Points, in no order, along strands that fork, close into loops and pass close to each other.
Two points are linked if the straight distance between their rows is under 57.3. Some points are linked to none.
q_368: [ 10  10   1 -13   9   1   3   9  15 -15   4  12  -1 -19   2  -9   4   6
 -11   4 -16  -2 -10   4  -8   4 -12  -1  -2   5  -5 -24   3   9   0  -3]
q_42: [ 12  -8  18  -5  21  -9 -26   2   0 -31   1   3 -10 -25 -10  12 -10  19
   1  18 -14  17 -12  -2   2   8 -18  10   5   6   9  17  -7  -4   4  -6]
q_516: [ -1  -7  17 -10   4  -1 -27  -2   4 -34 -14   5 -12 -22 -26   6   0  27
  11  25  -7  18 -14  25 -11  14 -19   6   8   3   1  23 -10   2   6   0]
q_558: [-21  -2  -3   0  29 -18  -8 -11  -8  14 -12 -27 -16  -4   0  16  17  12
  -1 -14  15  -8  20  -7 -33 -19  -3  13 -15  -3  -6  18  -3 -11  -4  -7]
q_307: [  5   7  22   1  11  22 -19  -3  14   0  11   4   6  -2  -5  -6 -14 -10
   0  10 -21  -5  -8   7   8  -6  -6   7   0   9 -18 -22  -5   5  23  20]
q_936: [ 13   9  18  15   9  20 -22   1  -6 -12  15  -2  21  14  -5 -12  -9   8
   1   5 -15  14 -22  -1  21   0 -11  13   9   0  15  -4  -5   4  -2  17]
q_531: [  3  14   7   8 -26 -14  24  16   5  11  -9   2  30  31  -9 -16   0  -2
  -4  -5  15   9   7  12  11  20   0 -17  23   6  13  12   9  -9   8   4]
q_372: [  3   8  -1  -5  13  13  -1  10  14  -4   9  14   8  -8  22   0   0 -19
  -3   8 -25  -2 -15 -11   6  10  -5  -7   3  -4  -9 -20  -2  11   3   4]
q_52: [ -2 -13  -8   3 -33 -19  19  -6 -18  20   0 -20   7  35   2  -7  -2 -12
  19 -10   3  -1  14   0  16   2   6  -9   4  16  -4  15 -14 -11  -9 -16]
q_869: [ 15 -18  19   9 -13  16 -20 -15  -2   4  17  -3   0  -2  -4  11 -15  -8
  12  15 -20  -3  14  13  12   2  11   0   1   2   0 -24   1   9   2  18]
q_150: [ 10 -10 -21  -8   2  -5  17  11  21  25  10  -7  12   3  12  27  -4 -22
   9  -5   8  14   7 -33   8  -6  17   0   2 -20  -9  20   0  15   3   0]
q_837: [  0 -16 -10  -2  -1  -8  12  -6  -1  22  10  -8   0  -1   7  12  -5  -1
  24  12 -35  -4  18   9 -18  -3  10  24  -8  -1 -12 -22  12  -3  -6   9]
q_706: [  6  -4  -6 -12 -14  10   6 -13  12  -5 -10   2  -3  -2  -2  18   6 -23
   6   2  -6 -24  32  24   5   3   0   1 -13  -3   2 -20 -12  12  -7   2]
q_738: [ -6   9  12  -9  37  -7 -13  -5  -4   0 -23 -11  -9  -9   7  16  29   0
  -9 -26  14  -1  -1  -5 -21 -18  -8 -14   3   4  -5  11  -5  -6   6 -14]
q_534: [  5 -20 -19 -11  -9  -2  13 -19   5   7  -4  -3   3   9   5  13  13 -20
  26   1 -14 -20  33  14   0  -4   7   2 -18   2  -9  -6  -6  -3 -14  -9]
q_75: [ 20  -9 -21  -3  -4 -20  25   9  -8  -3  22 -10   7 -18   3  12   3  14
  10  18 -30  15   7  -1 -12  -2  -7  13  -1  -7  14   1   3 -14 -26 -12]
q_295: [  8  -4  18   9   3   5 -16  -2   7   4  11  16   1   1   6  -6  -6  -1
   5   3 -24  -7  -6   7  -5 -11   2  18   4  14 -10 -25   6  -4   8  16]
q_415: [  4 -21  -9  18  -8  -6  11   1  -2  33  13  -1  16  18   4  10   7 -12
  10  -2   5   3   1 -15   3 -11  30   8  15 -11  -2   9  19  -8  12  17]
q_785: [  9  -5  -6   1  -7  38  -1  -8  10   6   2   6   6   3   8  14   2 -30
  -6  -1  14 -10  11   5  21  10  -1 -13  -5 -16   7 -13  -5  18   5  11]
q_224: [ -4  17  13  -6  -8   2   6  -1  10   1 -11  -8  -9 -31 -14  -5   0  13
 -13 -18  25 -11 -23  -5 -26  -3   4 -16 -18  -8  -8  -5  17  -2  27 -16]
q_391: [  0  -8   3  19   1 -12 -23   3 -13   3  -5 -13  -9   7  -9  16  18  16
 -24   6   2   1   7 -17 -13 -10  -4  25  11   4   4  16  -7 -28 -10  10]
q_45: [  2  12   6   3   2  14 -18  -2   3 -12 -12  -6 -11  -4 -18   6   3   6
 -31 -10  27  -1  -6  -4   3   1 -17 -13   4  -9   8  20  -6  -5  11  -5]
q_587: [-21  -3 -15  -7 -25   2  -2  -5 -14 -27 -20   6  -6  19 -12 -12   7  19
  -5   4   5   3   2  24  10   9  -2  -2  -2  16  -7   2 -25  21 -27  20]
q_257: [  2  -3 -12  -1 -11   4   5  -5 -11  -8 -13   6   0  24  -5   7   8 -14
  -8  -4   1  -7  12  13  22   3  -1  -6   3   3   3  -4  -5  15 -13   0]
q_840: [  7  26  21 -11  -1  34  -8  -5   6  -5  -4  -8  14 -11 -35 -24   9   1
  -5   1  -1  17 -23   9   0 -12  -1   7   3   7  -5 -10  -1  -4  23  11]
q_974: [  4  18   7  12 -20 -12  27  20  14   8  -2   7  24  18   1 -17  -4  -8
  -7  -4  16   6  -6   0   3  19  -5 -17  21   2   9   1  16 -12  19  -2]
q_823: [-20  -2 -23  -4  29  -2  15   6   2  14  13   8 -22 -20  21 -10  -9   5
  -2  -5   8 -16  -9 -27 -12   8   1   6 -18  -6   3  -1  20  -2  -9 -12]
q_907: [  7  10 -15   2   4  18   2  10  12 -13  -8  21  26   7  11  -8   6  -8
  -4   3 -15  12 -32 -17  21  19  -7 -11  12 -16  12   9   8  17   5   9]
q_20: [-10  16  26  17  -8 -21 -15   0   2   5 -19 -15 -11  14   1  -2  -7   6
 -26 -16  22  -8  16   2 -14  -5 -10 -20  10   9   1  21  -8 -28  12  -4]
q_572: [ 13 -16   7   0   4 -20  -2   1 -11 -18  12  -9  -9 -15  -8  12  -3  26
   6  26 -17  10  18   5 -11  -3  -8  17  -8   9   9   2 -12 -12 -15 -13]
q_742: [ 11   3  -1   9   0   6  -4   3   4 -12  -3   6 -10  -3  -1   0  -4   8
 -27   0  19  -8  -7 -10  11   3 -16 -10   6  -7  10  11   9  -5   5 -10]
q_891: [ -1  -5  -8   0 -15  -4  -5  -6   0 -15 -13  11  16  25   5   5   6   0
   9  11 -20  15  -5  24  16  13  10   4  14   2   7  19   9  19 -22  12]
q_231: [ -7 -13 -12   7  -3 -10  11 -11  -7  27  -2   5  -9  19   6  -7   2  -1
  18  -8  -5 -17  10   1  -3 -11   8  18  -9   3 -15 -10  25 -11   1  -3]
q_957: [ 11  -4  -7   3   6  24 -20   2  14   1  14   1  33   5  12  -1   1 -23
  12   9 -12  17  -9 -36  21   8  20 -19  10 -25  13   5   1  10   7  26]
q_744: [ 10  -4  -6  -7   8  24   2  -2  14   4   3   7   6  -1  22  17   4 -29
  -1   2  -2 -11   9  -5  14  10  -2  -6  -4 -12  -2 -16  -3  17   1   8]
q_652: [  5   6  17  -9   2   1 -12  -5  -7 -15  -1  -4  -3   4 -15   1   2   1
   3   2  -5   0  17  21   4  -3  -8   3  -1  18  -8 -24 -23  22 -11   1]
q_104: [-15 -10 -10  -3   2 -10  17  -9  13  18 -13  18 -17   4   3  -3  -7 -17
  17  -9  -1 -23  11   6  -3  -1   5  -1 -10  -3 -16 -13  25  -4  13  -6]
q_343: [ -1 -17   2  17 -27 -13   5 -12 -21  24  -4   0   2  36   0  -8  -2 -12
  10  -2   5  -8  18   4  22  -8  19  -9   6  11  -3   8  -5 -14   5   2]
q_789: [ 14  -2   8   6   2  36 -25  -7   1  -7  14  -8  27   9   7   0 -18 -16
  10  15 -21  13  -4 -12  29  10   6 -15   3 -21  18  -3  -7  12  11  27]
q_733: [ 15  -2  -4 -11   7 -19  16   4  -1 -14   8  16   7  -5   7   8  -7   1
  12  16 -40  10   7   9   1   0  -1   8   1   5   0 -18   2   3  -6  -9]
q_761: [ 11 -15 -13  -3  -2  -5   6  11  31   9  17   5  11   3   6  14 -12 -19
   2   2   9  15   4 -40  14  -8  28 -13   4 -21  -5  25   4  15   7   6]
q_831: [  4  10  -7   9   9  20 -14   9   9 -11   3  13  39  11  18 -17   5 -15
  11   8 -23  15 -32 -38  26   7   6 -15  15 -16  19  12   1   4   5  17]
q_44: [-20  -7 -15 -11  16   1  11  16  17  20   9  33   0  -8  20   4  -3 -26
   6   5 -21  -6 -17 -10  -9   7  19 -12   0  -1 -15  -6  12  -7 -11   4]
q_43: [-14  21  12   7  -6   3   7   9  16   3   0   5 -10 -20  -5 -23 -13  10
 -14 -11  23 -14 -31  -7 -19  -2   0 -15  -8  -5  -7  -9  22  -8  33 -11]
q_274: [-14   1  14   7  -8 -19 -19  -8 -13  -2 -21 -11 -19   6 -13   3   0   8
 -18 -15  24  -2  16  -1  -7 -11  -2 -20   9  14  -4  26 -22 -21   4  -8]
q_803: [  3  12 -10   1  -9  11  16  15   3  -5  -7  17  22   8  -5  -2   4 -13
  -9  -1   3   2 -30 -14  20  21   2 -12  10 -17   1  -1  12   7  29   0]
q_317: [  5  24   4 -24  -2  16   0  -8  -1 -23 -13  -4   3 -26 -18  11   5   4
 -14 -20  34  -3 -14  -5 -14   6   4   1 -26 -12   8  -9 -10  14   6 -20]
q_92: [ 14 -13  -3   7  -5  -6  -4   0   2   1   4  10  21  11   5   6   5 -10
   6   3 -28  14   0  -6  10  -1  19  15  20   0  14   0  15   3  -8   9]
q_384: [ -9  -6  -4   4   4  -2   6  19   3   8  15  38  -2  -5  21 -18  -2  -9
   3  -1 -21  -5 -32  -6 -18 -11  12  14   4  12  -1 -12  16 -19  -9   9]
q_818: [ -7  -8  -1  14 -10  14 -11 -16 -12  17   1   1  -9  19   2   4  -4 -23
  -5 -10  23 -20  21  19  20  -1  10 -11 -13  -7  -4 -11  -9   3   4  11]
q_185: [ 15   7  17  -7  22  13 -17   4  -9 -18  11  -2  -4  -8  -4   7 -10  -2
   8   9 -13  11 -13   0  21   2 -16   9  -3   2 -11 -18 -16  23  10  -4]
q_260: [  4  -2  12 -14  31   3 -13  -7  19   0   0  -8 -13 -31   2  -3  11  11
  -5  -4   4  -3   7   0 -30 -12  -6  -8 -11   8   0  -1   4   2  -5  -4]
q_96: [ -1  25  -2  -7 -10   7  26  19   7   0  -4   9  13  -6   9   0  -4 -20
  -8  -6  20  -4 -21 -18   3  31  -6 -10  -3 -17  -4 -13   0   9  35 -17]
q_700: [-10  32   3   2  -7  16  12  14   5  -2   3   3   7  -6  -1 -18  -7  -8
 -15  -6  16  -9 -35 -18  -4  13   2 -10 -12 -12 -15 -17  10  -1  38 -12]
q_861: [  0  -5 -11  -6 -28 -11  16  -8 -11  -3 -19  10  -6  23 -11  -6  11   0
   5  -3  -6 -17  14  10  19  -2  -1  -4   1   4  -3  -2  -2   1  -4 -14]
q_610: [ -2  -5   2   2   2   5  -5 -12  17  11  -4  18  -7   0   4  -5   2  -6
   3  -1 -12 -23   9  13  -7 -11   4   4  -6   3 -14 -29  18  -1   7  12]
q_888: [-23 -16 -14 -15 -39 -11  18  -8 -20 -16 -20   3 -20  24 -12 -28   3  24
   0  -5   2  -6   3   8  17  -6  -1  -6   2  13   1  13 -21  -3 -10   1]
q_363: [ 16  -7 -22 -11   1  -4  26   5   3  17   5 -12  13   9  14  27   8 -23
  16  -8   8  11  12 -19  11  -2   9  10   2 -14  -7  10  -1  12 -10 -12]
q_784: [-13 -18 -12 -14 -44 -15  17 -11 -16   0 -25   9  -9  32 -11 -18   6   8
  10  -1 -12 -12   8   6  26   1   3  -4   5   7  -2  10 -19  -2   1  -2]
q_687: [  1  11   6 -12  -3   6 -10  -2   3 -23 -11  -1  -4  -7 -28  -9   9  18
  -5   2   3   7   8  23  -5   4 -11   1   3  11   4  -8 -18  18 -13  -2]
q_383: [ 10  -4  -5   9  -2  -1   6   2 -11   5  13  -6  -1  10   9   3  11   8
  -7   3  -3  -1   4  -7   4  -8   3  17   0   0   0 -12  10  -3 -18  -3]
q_203: [-17  10  -5  -2 -12 -11  15 -13 -12  15   1 -17  -5  13  22   7 -10 -30
  19 -16  30 -17  21  18  16  -1  -7   8 -11   2  -3   0 -13   0  -4 -14]
q_779: [ -3  -4   1   6   7  -7 -18   7 -10  -8   0 -27  -9   0 -10  23  13  19
 -14  13  -1   6  21 -10 -15   0 -10  20   5   2   4  12 -23 -16 -19   2]
q_182: [-24 -13 -20  -2 -30  -5   6  -9 -20 -22 -18   4 -18  19 -10 -22  -5  24
 -10  -3  16  -1   0  10  18  -1   2 -11   3  21   1  17 -23   4 -20  13]
q_815: [ 13  -7 -22 -13  12  -3  29   4   5   7  10  -9  12   1  18  20  11 -13
  17   0 -10   4  10  -5  -4   0   2  13 -11  -6  -4  -5  -2   4 -18 -11]
q_867: [ 14  -5   3   9  -6  -6  -1   1  -9   0   7   1   9  16   5   1   2   7
   0   7 -19   8   0  -2   9   0   4  18  13   7  10 -11   9   2 -20   2]
q_107: [ -8   2  -7   9 -31 -14  19   5 -21   1  -2 -18   1  32   3 -12 -15  -8
  -1  -7  20   5  14   7  23  11  -4 -14   9  17  11  18 -13  -6 -16 -12]
q_486: [ -8 -11  -8   1  17 -12  -7 -13   1  17  -1 -21 -17 -12  -9   3  15  27
   1   4   0  -6  21  -5 -34 -13  -2  20 -16  -2   1   8   5 -19 -12   0]
q_757: [ 16  -3  12  -1  19 -12 -14   8   7 -20  10   8  -7 -31   6  11 -12  15
 -10  20 -21  11 -11 -17  -5   7 -14   7  -2   2   9   5  -5  -8   0  -3]
q_547: [  2  12   2 -12  13  12 -17  -5   8 -17 -20  -7  -9 -14 -14  17  11   1
 -26 -13  22  -3   3  -2 -10  -1 -13 -15   3  -9   6  15 -17   0   3  -5]
q_398: [  5   0  -9  18  -1  11   0   4 -31   5  12  -8   7  24  12   2   0  -4
 -12  -9  25   8   2 -11  29   3   5  -3   6 -14  12   0  -7   6 -16   0]
q_183: [ -8  -8  -9  -5   2  -2  12  18  20  10   5  43   6  -9  16  -2   4 -26
  -4   2 -21  -5 -27  -5  -4  -3  18  -7   9   1  -8 -10  12 -13   4   5]
q_70: [  6   6  -4   2  -7  -7  25   6  -6  11   4 -11  -1  15  17   3  -6 -19
   8  -9  22  -5  12   5  17   4 -10  -5   0   3  -1   6   2   3   0 -21]
q_616: [-19   8 -10  -2  -7 -10  10 -17 -19   3  14 -30 -15  -3  18   5  -6  -8
   9 -12  41 -21  19   7   6 -12  -5  10 -17   2   0   3 -17  -2 -20 -19]
q_308: [  3  -5   6   6  13 -15   6  14 -16  10  23  -8 -16 -19   3   5  -7  19
  15  13 -18   5  -4   7 -10  -9  -2  25  -5  -1 -13 -23   1  10   4   7]
q_614: [ -6   2  -7 -17  28  -6  17   5  12  -1  15  15  -7 -19  26   2  -9 -13
  10  10 -25 -12   7   6 -16   6   1   4 -20   4 -12 -24   2  11   0  -2]
q_342: [ 10 -20  -8  10  -7  -7   1   6  18  20  16   3  19  -3  -2  10   6 -16
  10   1 -20  23   2 -19  -6 -10  34  16  21 -12   7   9  15  -6   1  20]
q_549: [  1   1 -15 -14  13 -16  27  -1  11  -6  11  23  -3 -14  17  -6   3   2
  10   8 -24  -5   7  11 -17  -7  -2   0 -14   5  -5 -23  11  -8  -7 -11]
q_673: [  3   9  11  -2   2  23 -23  -9  -5 -16   1  -6   6  12 -11  10 -12 -15
  -4   0  -2   1  14  22  16   6  -8   5  -1   2  -5 -20 -32  19  -5  16]
q_749: [-17  -8 -17 -16  21  -3  16  10  11  17  15  19   0 -13  26   5  -9 -21
  15  11 -33  -3  -4  -6 -20  12  17  -2  -6   2 -11 -15  11  -2 -10   7]
q_903: [  2  -3  -5  14 -14   8 -10  -8 -11  -5 -11  17  13  28 -18  -2   7  -5
 -12   0  -4  -6  -2  17  22   5   3  -5   8   0   4  -3  -1   7   3  14]
q_115: [-14  18  10  14  -3  -2  12  14  21  12   5   4  -8  -9  17 -28 -15   3
 -15  -6  22 -12 -16  -7 -14  12 -13 -18   6   4   5  -1  25 -16  23 -11]
q_664: [ 16 -12  -4  -2  -4 -17   9   9  27   7   4  10  17  14 -10  12 -17 -18
   5  -3   6  13   7 -14  18  -2  21 -19  15  -7   5  30   9  13  14   0]
q_445: [  7   4   0  -7  23 -17  -6   4  18 -13 -10  19  -8 -24   4   8  14  10
 -26   4 -11  -4  -2 -12 -25 -11  -9  -4  -3   5  -3  10   4 -20   8  -6]
q_223: [-17  10  -7 -14 -18  -2   3  -8 -10 -27 -26  -9 -10 -20 -26   9   4   8
  -9 -13  37  -8  11  12  -5   1   1 -11 -10   2  12  13 -32  10 -10  -9]
q_976: [  9 -17  -7   3 -26 -13  23   5   9   8 -15  37   6   6  -5  -2   5 -11
  11  -4 -16  -5  -1   2   6 -12  11   2  19   3  -2   3  19 -16  15  -3]
q_678: [ -7  16  25  14  -2 -11 -10  -1  13   9  -9 -13 -15  -3   5  -7 -10  10
 -23 -16  25 -11   5   1 -19  -5 -16 -21   4   1   1  17  10 -18  24  -5]
q_578: [ -6  -3  15 -12  43  -4 -14 -11  11   5 -11 -10  -7 -25   9  12  20   4
   1  -8   0   2   9   5 -38 -11  -4 -11  -7   9   0   6   1  -5   4  -6]
q_273: [ -9  15  14 -10  17  19 -37  -5 -11 -25 -29 -16   7  -6 -19   3  12   1
  -4   2 -11  27 -12  16 -13   9 -15  -1  28   9   3  26 -12 -10   9   5]
q_543: [ -6  16   2 -20   0  12  -9  -8   1 -20 -24  -8   0 -28 -26  23  13   6
 -13 -16  37  -3  -1   7 -18   4   1  -9 -16 -10  18   7 -23   8   0 -14]
q_297: [ 16  -4  -3   5  -7 -18  31  14   3  18   7  -8  10  17  12   4  -8 -10
  11  -9  11  13  -1 -11  12   1   1  -7  12   3  -4  19  14  -7  -3 -22]
q_560: [ -5 -16  -6   7 -33 -11   1  -4  -3  -4 -22  27  21  30  -6  -2  16   1
  10  11  -4  10 -13  21  15   8  20  -3  16  -4   7  35  13  13   3  16]
q_650: [ 12 -12  13  26  -4   4 -22   4  -5   6  16  -6   1  -4  -1  -3   7  22
 -19   5   3   2 -10 -20  -6 -12  -8  24  10  -1  13   6   4 -20  -8  16]
q_164: [  5  12  12  14  12  25 -24  -2  -9 -15  11  -8  30  21   8  -8 -19  -1
  15  13 -22  18 -21 -12  34   4  -6  -1   1 -18  15   4 -13   6   8  28]
q_712: [  5   5   3  -4  -8  26 -13 -12   6  -8  -5  -1   1   2  -5  16  -3 -22
 -10  -2   2 -14  20  24  13   9  -5  -1  -8  -6  -1 -23 -24  22  -2  15]
q_592: [-12   1 -11   0  26   6   3   4   2  16  12 -12 -16 -20  13  -7  -3  19
  -4  -1   2  -6   0 -16 -25   3  -8  20 -16  -7   1 -11   9   6 -13   7]
q_763: [-12   8   9   4 -10  19 -23  -7  -9 -18 -10   4  14  20 -29 -18   0  13
  -4   6  -1  15 -12  36  12   7  -5   6   6  10  -7   1 -21  10  -9  30]
q_662: [  8 -19 -15   0 -23 -17  11  -6  -6  13  -7 -11  15  33 -11  13  -7 -20
  14  -4   2   8  14  -3  19   0  19  -7   7   6  -3  34  -8   5  -6  -9]
q_291: [ -6  -5   1   1  12  -7   6   7  -7  19  19  -8  -6 -12  13  12 -14   2
  16  13 -26  -1   0  -1 -11   1   4  22  -4  -6 -14 -27   6  10   7  16]
q_978: [ -8   4  -2   2  19   8  -4  -5  -6  20  12 -15 -15  -5   2  -5   1  18
   0  -8   8  -7   7  -4 -18  -5  -5  25 -13   0  -6 -19  11  11 -15  10]
q_393: [  6  -2   9  -3  23  -3 -11  12   6  -7  22   2  -9 -38  15   4 -11  17
  -6  22 -20   5 -11 -22 -15   5 -10   0  -8   3  -5  -2  -6 -10  -5  -5]
q_27: [ 20  -6 -26 -12   4 -13  32   5  -2  -1  18 -13  14  -6  10  12  11  -1
  17   6 -19  14   9  -4 -10  -1  -1  11  -6  -5   1   1   2  -6 -25 -21]
q_435: [  9  16   0  -2  14  31  -9  -1   2  -6   8  -4  -6  -3  14  -4   4  -2
 -16 -10  21  -4  -7 -10  11  -5 -18  -5 -10  -8  -1 -11 -11  16  -6   0]
q_234: [ -1  24  19 -12 -16  -7   6   0   2  -8 -14 -13  -2 -24  -9   5  -3   6
  -7 -22  33  -8  -8  -4 -23   3   4 -11 -26 -10   6 -10   6   6  15 -24]
q_871: [  4 -11  -9  11  -5 -20  22  11   2  32  14  -1  13  16   8   4  -6  -9
  15  -8   8  13  -9 -19   3 -13  22   9  15  -5  -9  17  19  -8  12  -1]
q_148: [-17   0  -5  -2  14   4   1  12  11   9  13  35 -14 -15  10 -29  -8   5
  -6  -7  -9 -15 -30  -6 -20 -12   8  10  -2  13  -6 -13  19 -16  -6   1]
q_310: [  0  -9  10   5  19  -8  -4  12  -9  11  22 -18 -24 -33  -5   5  -3  31
  10  19  -7   9   2   1 -23  -9 -11  23  -3  -3  -8  -7  -1  -4   4   9]
q_726: [ -5  -9  10  -4  20 -13 -13  -4  -2  14   8 -22 -18 -25  -6   3   5  28
  12  14  -5   6  16   5 -39  -9  -4  19  -7   6  -4   3  -2 -15  -1   3]
q_138: [ -7 -16   5  23 -19  -4 -10 -14 -25  20   1  -1  -1  31  -1  -7  -3 -15
  -4  -5  15 -16  18  15  26  -9  22 -15  -1   3  -2  -3  -8 -13   8  16]
q_691: [  1  -3 -12   4  -9  -7   9  -6 -19   1   8 -19 -14  12   3   3  10   5
   0  -5  18 -12  15   1   3 -10  -2   9 -12   3  -3  -1  -7  -3 -27 -17]
q_152: [  5  13   6  14 -13  -3  18  19  10   4   7   9   6   3  11 -20 -11   1
 -14  -1  19   0 -17  -7   5  13  -7 -18  20  -2  11   2  19 -12  22 -10]
q_963: [-17  -3 -11  -2 -29  -1  -2  -1  -9 -25 -16   5   8  24   2   1  12  13
   2  14  -8   4  -6  31   9  15   1   0   3   7  -9   6 -12  25 -26  18]
q_977: [-21   0   4  -6 -10 -11  -7  -7  -6 -12 -29 -14 -15 -12 -19  10  11   4
 -10 -20  26  -7  20   5  -8 -13  -1 -25  -2   9   2  23 -29  -6   0  -8]
q_627: [  3  18  20 -11  -2  35 -23  -6   1 -11 -11 -16   4 -16 -39 -20   9   7
  -4   4   3  27 -13  16  -6   0  -6  -2  13   6   6   4  -8  -9   7   7]
q_267: [  6  -9  -6   2   8 -17   2   2  -7 -14  10 -24  -7 -10  -6  21   7  20
  -2  26 -15   4  23  -1 -22   0 -13  16 -13  -6  10   9 -17 -14 -16  -9]
q_931: [  6  25  19  -6   4  30 -15  -2   8 -10  -2  -3  13  -1 -27 -11  -3  -6
  -5   5 -14   8 -16  11  12  -6 -10   6   0  -1 -14 -17 -11   6  26  18]
q_241: [ -8   2  11 -17 -11   2 -13   0   0 -30 -15   3  -7 -11 -27 -10   6  31
   7  17  -1  12   0  29 -11  14 -10   2  -1  11  -2   5 -16  16 -14   2]
q_227: [ -9  -5  -8   6   5 -14  12  -7  -6  15   6  10 -21   3   6 -21  -8  14
  11 -13   5 -17   2  -3 -13 -14  -2  16 -11   6  -7  -7  32 -13  -5 -13]
q_169: [ 15   0  14  22   5  15 -26   4  -5  -8  19  -6  18   1  -1 -11  -3  19
  -8   8  -5  14 -21 -14  10  -2 -12  14   5  -3  22   5  -2 -12 -12  18]
q_630: [-12   6   1   5   7  12 -15 -17  -8  12   0  -6 -11  13  10   2   2 -17
  -4 -18  23 -17  19  16   7 -11   2   7 -17   0 -13 -19  -9  11  -8  11]
q_62: [ 13 -12  15  12  -5  15 -24  -7  -8  -6  14  -7  10   8  -2  15 -21 -10
   8  15 -20   8   5   4  23   9   9   1   7  -7   9 -12  -6  14   2  19]
q_364: [-18   7 -10   0  16   0  12   9  12   8   3  27 -15 -12  11 -24  -2  -1
  -7  -8   0 -22 -25  -3 -13  -5   3  -3  -5   6 -11 -15  19  -1   9  -7]
q_787: [ -8   2 -10   4 -35  -3   2  -5 -21  -5 -27  21  11  32 -16  -4   9  11
  -2   7   8   1 -12  19  14  18  11   1   0  -5   1   9   4   9  10   8]
q_272: [ 12  -2  -3  22  -1   9  -4  15 -16   6  18  -6  10   5  22  -5   0   9
  -8   1  24   9 -16 -39  18   4  -3 -16   9 -20  19  12   9 -10   7   2]
q_557: [ 16  -7  -3  -5   4 -19  16  -1 -16 -14  20  -4  -2  -9  -2   5  -5  20
  20  21 -32   9  15   9  -8  -9  -4  15 -12   3   1 -14  -4  -3 -13 -19]
q_725: [ -2  10  14 -11  12  27 -29  -7  -2 -18 -22 -18  -2 -18 -24   2   8   2
  -8   0   0  23   0  15 -10   8 -13 -14  19   7   6  16 -17  -9   4   5]
q_172: [-14   7   9  -1  32 -10 -14  -5 -16   0 -16 -23  -9  -1   6  16  28   3
 -10 -23  21   9  12  -8 -24 -14  -2  -4   6   8  -9  15 -14  -7  -9  -9]
q_961: [-15  11  11  14   3 -12   2  -2  12  14   1  -5 -22  -4  13 -24 -22  10
  -7 -14  22 -18   2  -2 -14  -2 -14 -11  -2   4   4   5  30 -12  11 -10]
q_954: [  0  11  25  -7  -8  23  -5 -13  -2   8 -22 -11   0 -25 -29  -6  13  10
  -3 -21  22   7 -29  -5 -19 -12  13 -19 -13  -3  -6  -3  17 -17  21 -10]
q_487: [-29   9 -14  -7  32   5  10  10   8   9   5  18 -17 -20  18 -25 -15  -4
  -3 -14   9 -25 -17 -23  -9  10  -1  -8 -15  -2  -2  -8  15  13  -3 -20]
q_23: [  5  -3  20 -16  37  -2 -19   1   8  -7  15  -3 -18 -46   2  -3  -2  10
   6  12  -8  10  -7  -2 -24  -4  -7  -5  -5  10  -8  -2  -3  -5  14  -9]
q_680: [ 13 -22  -8  -2 -15  -6   6 -13  -1  17   3  -3   5   6   2  12   4  -7
  20  12 -33  -8  26   6  -5  -6  14  12   1   3  -6 -10   4  -7 -14   2]
q_422: [ -3   9   1  13 -23 -11  20   9  -8   5  -6 -11  13  31  -2 -15  -6  -1
  -5  -2  22   9  10  13  19  21  -7 -20  15   9  20  21  -3  -6  -7  -6]
q_76: [ 14   0  -9   7   0   3  16  14   7  -9   2  15   0  -7  14  -4   0  -1
 -15   3   8   2 -20 -19  12   7  -7 -10  13  -3  10   8  18  -5   3 -17]
q_718: [-13   9   3  -3  19   1  -8 -14  -1  12  -1  -8 -17   1   5  -7   3  -1
   4 -22  18 -20  11   7  -4 -14  -4  13 -21   3 -11 -18  10  17  -7  -2]
q_455: [ 11  11   4 -11   0   0   0   8   9 -23  -6  13   3 -11 -18  -7   1  15
  -8  10 -17   6 -14  11  -2  10 -14   7   3   0   2 -14   1  15  -2  -1]
q_171: [ 17 -24 -14  -4 -16  -8   9  -8  15   9  -2  -3  12  18 -19  17  -7 -17
  12  -1   1   8  18  -4  20  -7  22 -12   6  -4   0  33   4  10  -4 -10]
q_858: [-14   0   8  12   3 -17   4  -7   0  18  -1   2 -22  -1   2 -28 -15  17
   4 -16  19 -18   4  -2 -12 -13  -3   3  -8   9  -1  -1  32 -12   7 -12]
q_352: [ 14  -7  -2  -7   3 -22   7   2  -9 -16   1   9   6  -3   3  19 -12  -2
  26  17 -46  18   2  10  15   7   6  10   6   0   7  -1   5  16  -4  -4]

A piece is all that can be reached along the links. How many separate loops has the piece of each point below (a circle has one, a figure eight two, a Y none), and how many tips (points with one link)?
q_616 | loops 1, tips 0
q_610 | loops 4, tips 4
q_963 | loops 1, tips 0
q_455 | loops 2, tips 0

How many points has the smallest loop of links through each point below? Write - if it is on no loop.
q_871 | 11
q_678 | 12
q_652 | 9
q_45 | 11
q_787 | 11
